Each row is a point on a tangle of strands that fork, close into loops and nearly touch. The rows are in no order.
Two points are linked if the straight distance between their rows is under 39.3. Some points are linked to none.
vonov: [-15   3  -1 -29 -18 -14  -6 -17 -20   4  -6   5  15  -3 -29   4  26   3
  18  20   5]
sif: [-27  -6   3 -20  -6   9 -19 -18  -6 -21  -7   6  -6  -1  -6  -3   3 -14
   6   6   2]
romur: [ 18  -7  -1  30   1   2   6  23   9  -1  19   8 -20  13  23  -5 -10 -13
  -5  -4  -7]
rebis: [  7   5   1  -3   9  -3  -2 -12  11   1 -23 -14  16  -2 -13 -16  -8  17
  -4  -7   4]
Lun: [  3   4  14  -4  -2  10  10 -10  -5  14   5  -3 -17  -2  15   3   9  19
   3  21   2]
Zeven: [ -7  -1 -24 -10   5 -19  11 -10 -17   4   3   5  28  -1  -3  16  20   8
  12  17  -3]
fodis: [ -8  -1  24 -28   0   3 -19 -16   7   5   7  -2  11   4 -28  -8  12  10
  13 -12  -2]
dukov: [  8   8 -15  -1  -4  -7  -6  22   9 -10  11  -9  -8  20 -15  -1 -20 -19
 -16 -17   8]
kag: [  3  -3   9   4  13 -13   0   3  21   1 -21  -7  -2   5   5  11  -8  15
  16 -11   2]
vusaf: [-10   0  11  -6   2   0  -2  -6   2  -1   6  -2 -11  -4   1  18   2  15
   5 -13 -12]
maguk: [ 20   2  37  -6   7  16   6   0  14   4  -9   0   2 -15  -1  -8  14   3
  16  13  -6]
suruz: [  0  11  25 -10  14   5   6   4   3   1 -11  -9  -1  -3 -14   1  -5  19
  -3  -6  -4]
samer: [ 13   6  -5  17  -6  -2   6  18   0   1  24   3 -20  17  10   2 -18 -15
  -9 -14  -3]
zos: [  5   0  -8 -10 -15  -2   8  -1 -12  24  12  13   6 -20   5   3  24  24
  24  16  -7]
fosir: [ -4  -5  12  12  13 -12   8  12  24   3  -5   7  -2  12  19  12  -5  12
  17  -7  -5]
Lekom: [ 26 -20 -16  33 -16  -5  13  -4   6  -5 -19  -4   4 -17   8  -9   7 -13
  -8  10   2]
fetef: [-6 -2  4  5  7  2  1  9 16  4  4  9 -7  5 30  5 -3 10 16 -2  3]
musu: [-22   6   2 -12  -5  -2 -10  -6 -32  -6 -10  -2  -4 -10 -22   5   3 -17
 -28  12   6]
naz: [-21   7  -6 -11  -2 -12   6 -13 -31  -5  -4   3  16 -10 -16  13   9  -6
  -3  16  -1]
Tofa: [-13   0 -12  -6   9  12  -8  -4   8 -16   2   2   9  11  16  -5  -8  -8
   3 -12  10]
vuro: [ 35 -16 -10  29  -5  -2  11   2  11 -13 -14  -9   7 -15   4 -10  11 -21
 -14  14   3]
gomon: [ 31  -2 -17  16  -2   3  12  26  21   7  14  -6  -9  20  11  -6 -19 -19
   1   0  10]
buk: [-22  -5   8   4  15 -12  -5  10  -7 -20  -1  -2  -6  16 -10  11 -14  -2
 -11 -18   1]
lasut: [ -2   7  -3  14  -5 -15   1  17  -4  -3  20  13 -15  32   3  -1 -20 -15
 -15 -20   0]
Rugul: [  0   3 -12  -4  -4  -2   7  -7 -17  20  11   8   7 -19  11   6  14  19
  11  14  -7]
Pim: [ -5  -5  16 -23  13  -2 -11 -10   9  -2 -12 -10  16   3 -25   2   1  13
  14 -17   2]
kuf: [  7  -2 -22  17 -17  -8   8  -6   1  10 -25 -14   4  -8 -12  -2 -15   4
 -15  -9   8]
zizo: [ 28 -11 -19  29   3   4  15  17  21   3  -3  -4   1  10  20 -13 -10  -9
  -3   6   7]
Dafu: [  1 -11   5  -1   6  10  -6   5  16   6   6  10  -8  -3  24   1   6  17
  28  -3  -2]
tuken: [  7   9  14   7  15   3  14   9   5  -7  -8 -11   0   1  -8  -4 -12  14
 -11  -6 -10]
lozi: [-19  -8 -15   7   7   8   0   9  -4   2  22  17   1   6  31   3  -5  -3
   2 -10   2]
mok: [-21  -7  -3 -26 -16   6 -11 -16 -12  -3  17  12  12  -2  -9  -4  19   3
  28   2   1]
vok: [ 17   6  34  -2   4  15   6   3   8   2  -9  -3 -13 -16   6  -1   9  -1
   3  13  -4]
sodu: [  1  10   9 -14   4  15 -12 -11   9   1   4  -2   3  -8   2 -11   1   9
   0 -12  -4]
Lolu: [-19  11   0 -13   0  -8  -3 -14 -32   3 -14   1  12 -12 -21   6   8 -12
 -22  21   7]
toli: [-18  -3   7   0  10  -7  -4  -1   4 -11   3   1  -5   9  -2  16  -7  12
   1 -18 -11]
Fere: [  5  -7  -6  28   8  -3   3  25  17   7  14  15  -9  16  31  -9 -11 -11
  -1  -9  -1]
ripos: [ -5  15  21 -26 -13   1  -7 -16 -12  28   4   6   4  -8 -17  -2  17  14
   8  10   5]
pifi: [  5   6  -8 -19 -24  -9  -2  -7 -12  26  14   7  10  -9 -10  -2  31  24
  26  12  -2]
lalud: [ -6   3 -21   6   3 -18  11  -7 -22  12  13   6  14  -7  11  14   8  11
   4  15  -6]
tuset: [ 20   4  10  19  10  -7  13  14  10  -5 -19 -16  -5   0  -3   1 -13   1
  -6  -5  -5]
Vol: [-23   0 -11  -2 -10   2  -4  -5 -21 -21   3   1 -13  13  -7  -4  -6 -20
 -20  13   7]
Dono: [-19   5  -9   4  -4  -7  -1  -2 -11  -6  14   5 -14  12  13   6  -8   1
 -10  -2   4]
Sagon: [ 38  -6   1  27   1  -4  10  18  14 -14 -10  -9  -4  -6   3   1  -1 -27
  -8   3  -4]
fiz: [-17  15  22 -26  -6   1  -9 -13 -19  18  -5   6   3  -9 -20   3  10  10
  -7   7   7]
doz: [ 11   6  -6  11  -9   8  -1   8  -3   7  19  -4 -26  -2  13   3  -6  -6
 -17  -1  -5]
mus: [-21  -2  -5 -22 -10   8   2  -6 -11  -2  20  15  12  -3   2   1  13  14
  25   0   0]
Vimor: [  2   1 -12  16  11 -16   4  11   7  -9 -13 -10   6  19  -7   0 -23  -1
 -11 -17   8]
Peb: [  6  10  35 -14  15  11  -4  -1   8  14 -17  -7   4  -5 -19  -2  -2  13
  -3  -5   0]
Lop: [ -5   4 -15   3  -3 -15  -7  26   3 -20  -1   2   0  24 -14  -1 -22 -30
 -10 -18  11]
tabuf: [  4 -13  12   2  -5   8  11   0  -3  10  13   6 -11 -16   8  19  19  14
  16   6 -21]
kavo: [ 13  -2 -17  17  10   5   8   8  17   0  -1  -5   8  13  19  -6 -16  -2
   0  -9   4]
Rup: [ -3  -5 -20  20  -1 -20  10  -2   2   3 -25  -8  14   7  -5   2 -18   9
  -8 -12   7]
nede: [ 19 -10   6  12   5 -11   0  -4  22   2 -26  -8   5 -10   7   1  -1  10
  20   0  -2]
Tuf: [ 34  -2  -3  11   2  16   1  -4  20   8 -16  -9  11 -16   3 -18   3 -10
 -11   4  -3]
ruto: [ -2  16  10 -11   7  15  -5   4  -6   1  -3 -11  -5   4 -15  -1  -9  -7
 -29  -9   8]
Zipi: [-17  -4 -11  -7   5  15  -9  -5  -1  -8  15   8   2  -1  20  -1  -3   1
   7 -12   3]
dil: [ 13  -6   8  -5   8  12  -8  -6  17   3   2  -2   5 -10   9 -10   3  14
  21  -7  -8]
loso: [ 30  -1 -25  19 -12 -15  14  17  16   7  -3 -14   3  10 -14  -4 -20 -14
 -13  -2   4]
Rolam: [-20  -3  -5   5  -3  -8  -6  22  -8 -24  -3   7 -10  24  -9   4 -20 -37
  -7 -10   9]
ditem: [-22   4 -10 -18 -11  -1 -18 -21 -16  -8  -2   5  -6  -8   5   2   8  -8
   0   8   8]
ber: [  5   3   5  10   4   5   4  10  13   1   3   0 -21  10  27  -2  -9   8
   2   5   7]
pag: [ -9  -2  -1   6  17 -12  -2  15  -5 -18  -8 -13   1  20 -16   2 -19  -3
 -16 -19   6]
kebi: [ 25 -10  12  16   9  20   3  10   6  -8   4  -6 -15 -12  15   3   7 -20
  -5   6  -7]
Riza: [-17   2 -20 -10  -8  -9 -13 -17 -15   5   7   8  -3  -8  19   8   9   3
   6  10  11]
Ran: [  4 -14   9  14   3   8  10   5  -3   4  16   6 -15 -12  22  16   7   4
  11   3 -15]
duno: [-11  16  14 -17   1  11  -5 -11 -16   9  -3  -2  -7  -5  -9   2   1   3
 -20   2   8]
levun: [ 20  -3 -28  22 -18 -13  12   8   9  10 -14 -14   3  -2 -11   0 -18  -9
 -15  -7   5]
Nogo: [  8   7  18 -20 -24   0 -12 -10  -5  34  15   6  -1 -13 -10  -7  25  17
  22  14  -3]
mobip: [-21  -5 -21   2  -8  -6  -1 -18 -24 -15  -4   5  -1   6   0  -3   4 -17
  -9  29   4]
galem: [-13  12  -3  -9  -3   8  -4   5 -12 -15   5  -8 -10  14 -11  -4 -10 -14
 -25  -2  12]
zazef: [-14   1  -7 -10  -1  16  -3  -6  -9   0  21  11   6 -13  15  -5   4  12
  11  -5  -6]
dekek: [-28  -8  15 -18   9   1 -12   1 -13 -19 -11  -5  -4   2 -25   2   5   6
 -10  -2   3]
Kel: [-22   1   0  15   2 -14   5   6  -9  -8  17  14  -8  31   9   1 -13  -6
 -13 -11   2]
Roka: [-13 -10 -25  -8   5 -21   3 -16 -15  -8  -5   7  26   4  -8  12  19  -4
  12  27  -4]
sukev: [ 23 -13  -8  24  -1  -5   8  -5  15   1 -23  -4   9 -12  14  -8  -1   3
   8   7  -1]
roso: [-25  -4   9 -28  -9  11 -14 -19 -10 -14   4   9   9  -6 -15  -7  11  -9
  17   3  -3]
vavu: [ 17   8  36 -12   5  10  -2  -5  16  17 -12  -3  10  -6 -16 -14   5  13
  11   2  -3]
Vorov: [-15  -3  10 -18  15  -3 -14  -4   3 -16 -16  -9   8   1 -21   0  -3   7
  -1 -16   3]
Tubek: [ -2   5  20 -21   3   8 -21 -20  10   7   6   0   6  -6 -12 -14   7  13
   6 -12  -7]
Vekot: [ 24   8 -17  13  -6 -16   4  25  17  -2   5 -10  -4  17 -13  -5 -25 -13
 -14 -14   2]
bezag: [ 20   3  -7   4   1   5  -3 -15  17   9 -22 -14  11  -7  -4 -21  -5  10
  -9  -3   3]
Nuz: [-33  -5  12 -19   1  -1  -1  -3 -17 -19  -3   4   2   0 -24   8   6   4
  -1   0  -4]
gise: [-27   2  -3 -13  -8 -12   6 -10 -25  -8   2   8   6  -3 -14  16  10   7
   2  10  -3]
teko: [ 15 -17  14  14  10  20   7   6  -1  -5  12   2 -13 -17  20   6  12  -9
   6   9  -9]
pazi: [ -2   6  -7   4  -4   3  -4  -4  -6   3  16  -2 -21  -3  16   4  -3   6
 -13  -1  -4]
Gasi: [-15  -4  -9  16   5   0   0  18   3  10  24  21  -6  12  35  -5  -7  -5
  -4 -10   3]
Sog: [ -2  -1  17  -8  -2   5   8  -4   0  10   7  -1  -9  -8  -5  23  10  17
  15  -6 -16]
kedo: [ 31   0   1  32   0 -14  13  23  13  -8 -10  -6  -9   5   4   0 -13 -18
  -2  -1  -3]
vem: [ 27   6   7  11   5  21   7  14   9  -1   4  -6  -8 -12  11  -5  -2 -15
 -10   1  -8]
metem: [ -8   6 -12 -26 -23 -17  -6 -13 -16   9   5   8  19  -3 -22   3  31  11
  22  11   1]
gutef: [-19 -10 -17  -9  -4  -9  -3 -26 -17  -9  -9   4  11   1  -8  -2  17  -8
   7  34   1]
Nis: [ 33  10   1  11   3  21   8  11  17   5  -6  -8   4 -11  -3 -12  -2 -19
 -20   3  -5]
Potal: [  1   0 -20   1  12   5   0  -2  16  -6  -8  -2  16   9  18 -10 -13   1
   7 -11  13]
Veguk: [ 14   4  18  -4   3  28 -13  -8  10  15   5   3  -5 -18   7 -13   6   1
  -9  -1  -7]

A tip is a point with one link. Name the tips that can be reached along the links from each point below, in the order of the rows.
mok => gomon, Riza
ruto => vonov
Vimor => rebis, Rolam
maguk => musu, vok, ber, Veguk

How many points has the smallest loop of links through each point below? Write none if it is on no loop.
ripos => 15
Dono => 6
Vorov => none
loso => none

A piece is two or more points that can be reached from each other along the links. Count, over all rows, the pieces, the separate loops (a circle has one, a figure eight two, a Y none), the forks (points with three links) and the tips (points with one).
pieces => 4
loops => 2
forks => 5
tips => 9
